A landscape with many valleys, sampled at points; each row gives a point and its height.
A ball rolls from a point to the lowest of its 2 nearest points, and stops where none of them is lower. Distance is the straight distance between rows; heights are no part of it.
Tas: 18, 18, -4, -10, 34, -7, 20, -14, 17, 7, 4, 7, 9, -6, -9, 0, -7, 17, 2, 2, 9  (h 419)
mep: -13, 9, -8, -1, 6, 11, -2, -8, 2, 17, -20, -8, -2, -3, 9, 12, 8, 1, 21, -11, 22  (h 602)
sidi: -7, 6, -5, -23, 14, -4, 5, 8, 0, 34, 3, 16, -4, -6, -7, -4, 15, -3, -6, -6, 38  (h 513)
kupog: 6, 19, -4, 3, -20, 5, -4, -6, -1, 9, -6, 0, 22, -1, 2, 17, 1, 1, 18, -7, 31  (h 634)
nados: -2, 8, -12, 5, 27, -4, 9, -14, 14, -4, 18, 4, 14, 4, -14, -4, 6, 29, 18, -9, -9  (h 302)
voteb: -1, -14, 4, 3, -25, 10, -17, -12, 17, 7, -11, -26, 8, -14, 4, -5, 19, -1, 13, -12, 16  (h 440)
safu: -4, 19, -8, 19, -30, -3, -20, -1, -6, 11, -2, -2, -7, 9, 4, 9, -3, -5, 33, -3, -10  (h 624)
luzuk: -1, -5, -14, -2, -3, 0, -22, 13, -14, 17, 13, 14, -26, 24, 0, 1, -11, -18, -5, 11, 22  (h 499)
tamig: 9, -6, 2, -2, 1, 2, -8, -22, 8, 3, 0, -2, 11, -9, -18, -2, -27, 15, -11, 8, -15  (h 754)
deguf: 18, 20, -6, -4, -13, 4, 22, 4, -15, -3, 15, 1, 49, -19, 10, 14, 20, 11, 0, -16, 18  (h 214)
sesev: 14, -17, 8, 1, -32, 2, -9, -9, 13, -6, -19, -15, -15, -19, -1, -3, 27, -19, 25, 11, 2  (h 466)
Seb: -19, 14, 14, 12, -13, 33, -2, -13, -10, 5, 3, 2, 23, -21, 3, 0, 17, 7, -6, -13, 25  (h 479)
tet: 9, -8, -5, 5, 7, 4, -10, -2, 10, -17, -13, -7, -32, 30, 10, 9, -8, -20, 29, 16, -48  (h 736)
zope: -7, -15, -21, -6, -13, 5, -4, -19, 8, 0, -7, -31, 26, -13, 16, 8, 23, 4, 3, -19, 27  (h 389)
magu: -7, -11, -32, -5, -9, -40, -1, 21, 6, 0, -5, -13, 12, 3, 2, 0, 16, 0, 6, -11, -12  (h 274)
zifek: 18, -9, 8, 0, 17, 8, 29, -5, -23, -8, -11, -17, 2, -6, 4, 5, -9, -3, -2, -8, -2  (h 595)
gafu: 11, -5, -15, 5, 1, -4, -9, 4, -1, -9, 1, -21, 6, 2, -2, 16, -13, -5, -5, 4, -41  (h 584)
nobe: -18, 8, -10, 21, -1, 8, 8, 9, -4, 3, 19, 7, 23, 2, 12, -18, 21, 0, -11, -26, 13  (h 393)
geku: 11, -16, 24, 9, -3, 19, -6, -8, 0, -9, -16, 0, -12, -5, -15, -5, 2, -4, 5, 19, -20  (h 521)
dab: 16, 18, 12, 3, -13, 9, -1, 1, -26, 5, -2, -5, 14, -16, -7, 13, -3, -2, 15, -21, 12  (h 655)
tiva: -7, 14, -2, 1, -8, 6, 28, 7, -16, 3, 29, 7, 22, -4, 11, 8, 22, 8, -6, -9, 22  (h 319)
bel: 2, 7, 9, 0, 16, -2, 7, 16, -7, 13, 14, 18, 9, 1, -17, -14, 6, 11, 2, -14, -2  (h 90)
bolaf: 3, 4, -9, -6, 17, -12, 13, 12, 7, 11, 5, 10, 34, -7, -10, -20, 19, 8, -13, -21, 1  (h 251)
Zusu: -17, 30, 8, 9, -4, 11, 6, -3, 10, 4, 5, 7, 5, -22, 15, 8, 23, 13, 5, 2, 24  (h 428)
bimu: -21, 12, 0, 0, -17, -8, 14, -7, 24, -2, 0, 15, 0, -6, 21, -12, 18, 12, -2, 5, 38  (h 365)
pero: -8, -31, -13, 0, -8, -14, 13, -11, -17, -9, -18, -13, -18, -2, 15, -11, -6, -16, -3, 7, -30  (h 753)
rini: 3, -3, 13, 7, -16, -3, -1, 12, 20, -14, 8, 14, -8, 34, -14, -1, 2, 2, 20, 22, -10  (h 631)
kazak: 1, -2, -24, -11, -3, -31, 14, 23, -8, 3, -6, 0, 31, -11, 6, -6, 25, 2, -2, -25, 1  (h 354)
tivun: 5, -10, 22, -7, 2, 6, -17, 21, -8, -30, -15, -10, -10, 9, -21, 16, -13, -9, 0, -6, -16  (h 392)
Bon: -6, 3, 0, 14, -15, 6, 2, -12, -1, 5, 8, 13, 21, -11, -8, -8, -1, 16, -5, 13, -21  (h 696)
Deget: -17, 11, -2, -9, 11, -11, -2, 13, 3, 9, 7, 21, -18, -8, 3, -6, 2, -2, -10, 17, 21  (h 583)
dofa: 12, -6, 17, 9, -24, 3, -13, -4, 17, -12, -13, -1, -18, -7, -6, -18, -2, -10, 8, 17, 9  (h 491)
kur: 4, -6, -2, -7, 13, -8, 19, 7, 14, -3, 2, -2, -17, 16, 9, -8, 6, 0, 1, -1, 33  (h 358)
dumu: -12, 9, -10, -8, 22, -13, 26, -2, 20, -6, 13, 17, 6, 5, 12, -16, 16, 10, -13, -5, 42  (h 222)
Dolel: -19, 5, -1, -6, 8, -16, 1, 18, 4, 20, 6, -5, -4, -16, 11, -27, 0, -2, -22, -24, 11  (h 282)
bav: 8, -22, 6, -9, 6, -1, -22, 18, -14, -11, -24, -9, -17, 11, -6, 6, -19, -19, -13, 9, -30  (h 442)
Viv: 3, -1, 7, 9, -16, -1, -14, 4, 17, 17, -12, 9, -14, 25, -4, -2, -19, -5, 11, 21, -22  (h 601)
kog: -18, -7, -20, -8, 22, 6, -4, -8, -15, 18, 5, -1, -13, 0, 1, 7, 18, -5, 7, -5, 25  (h 574)
Rese: 12, 12, 9, 0, 12, 17, 14, -13, -16, 8, 8, -22, 14, -21, 3, 15, -5, 7, -2, -17, 5  (h 626)
mebul: -2, 22, -16, 10, -4, -9, -9, 8, 6, 7, -7, -14, 15, 0, 7, 19, -7, 1, 15, -1, -21  (h 607)
kotu: -7, 14, -3, 15, 1, 20, -8, -12, -7, -5, 8, 3, 36, -16, 7, -17, 24, 14, 4, -35, 23  (h 456)
zefu: 21, 7, -11, -7, 9, -21, 8, -6, 21, -17, -1, -6, 23, -11, -9, 7, -8, 11, -3, 7, 19  (h 550)
vova: -2, -2, 11, 0, 17, -3, 5, 9, 1, -6, 17, 1, -7, 19, -12, 6, -1, 12, 14, -9, -11  (h 202)
bugok: -4, 19, 5, -26, 15, -7, 3, 2, 7, 31, 15, 18, 1, -21, 5, -29, 6, -6, -29, -16, 28  (h 405)
midod: 7, 0, -2, 19, -41, 5, -10, -2, -2, -4, 16, -6, 7, 7, -2, -3, 8, -4, 18, -2, -3  (h 641)
Sud: 2, 14, 13, 18, -1, 3, 12, 9, -25, -13, -6, 19, 7, 13, -7, 6, -16, 3, -2, -1, -19  (h 515)
bovef: -21, -13, 21, 1, 4, 21, -24, -16, 19, -11, -2, 13, -39, 24, -5, -8, -12, -4, 2, 24, -26  (h 704)
mit: -5, 16, 0, 14, 8, -2, 10, 1, -11, -13, 18, 9, -7, -8, 11, 3, -16, 5, -14, 8, -15  (h 454)
mogek: 11, -5, 12, -4, 18, -1, -14, -2, -1, -23, 3, -3, -14, 19, -28, 7, -26, 10, 14, -7, -18  (h 301)
Togus: 25, 5, 7, -22, 0, -18, -1, 12, 8, 11, 3, -3, 19, -9, -21, 3, -8, 0, -14, -6, 21  (h 674)
Pep: 11, -9, -2, -7, 7, -4, -3, 3, -29, -8, 2, -3, -9, -20, -4, 16, -11, -3, -15, 13, -40  (h 548)
bipo: 11, -13, 5, 3, 15, 9, 21, -6, -12, -15, -21, 6, -3, 2, -3, 4, -5, -13, -6, 29, -10  (h 558)
nam: -10, -1, 1, 1, -9, -6, -13, 3, -15, 11, -10, 23, -20, 24, 3, -6, -29, -12, -7, 12, -4  (h 560)
zom: 10, -15, -5, 7, 5, -9, -2, -11, -16, -13, -13, -9, -33, 6, 13, 0, -13, -12, 9, 8, -52  (h 743)
kimu: 14, -11, 14, 7, -1, 16, 1, -11, 18, 4, -17, -16, -36, 26, 12, -1, -8, -12, 30, 16, -23  (h 730)
Bepun: -10, 1, 5, -18, 5, -4, -2, 4, 2, -6, 3, 11, -10, -11, -9, 16, -11, -5, -31, 25, 21  (h 675)
butot: 7, -2, 6, -18, 2, -8, 0, 12, 9, -6, -15, 0, 4, -18, -9, 3, 4, -12, -20, 11, 36  (h 761)
pude: -10, 17, -15, 7, 11, -2, 21, 6, -7, 3, 37, 7, 1, -11, 16, 3, 15, 6, -10, 4, -1  (h 391)
Pilo: -9, -9, -22, -6, 4, -21, -13, 25, 6, 5, 0, -14, 1, -2, 9, -8, -3, -8, -24, -12, -8  (h 167)
nufu: -19, -16, 14, 2, -14, 2, -14, -7, 9, -18, 10, 23, -19, 23, -22, -7, -8, 5, 3, 25, -29  (h 672)
gal: 1, -9, 8, -13, 13, -4, -20, 5, -32, -10, -12, 8, -20, -3, 9, 10, -31, -6, -28, 3, -45  (h 498)
Zupoz: -5, -14, 11, 17, -41, 18, -2, -13, 10, 12, 10, 0, 8, -2, -4, -8, 14, 6, 2, 14, -13  (h 663)
Kapas: -4, -19, 11, 5, 3, 27, -22, -21, 12, 0, -19, -16, -31, 27, 4, 3, -23, -12, 8, 17, -15  (h 722)
Gopeg: 2, -21, -10, -6, 22, -5, 10, 12, -7, 13, 6, 9, -22, 32, 2, -2, -10, -10, -7, 6, 10  (h 432)
Gike: 10, 0, -15, -4, 0, 1, 13, -9, -4, -13, 3, -23, 39, -18, 19, 7, 29, 12, 7, -29, 21  (h 318)
namu: -5, -7, 20, -3, 3, 7, -4, -14, 12, 0, -14, -7, -13, 6, -2, -4, -42, 9, -20, 3, -2  (h 811)

Where does a ball stop that starts at each point below?
tet: dumu
tamig: bel
Bepun: Pilo
butot: bel
kupog: Pilo
gafu: bel
dab: deguf
Viv: dumu
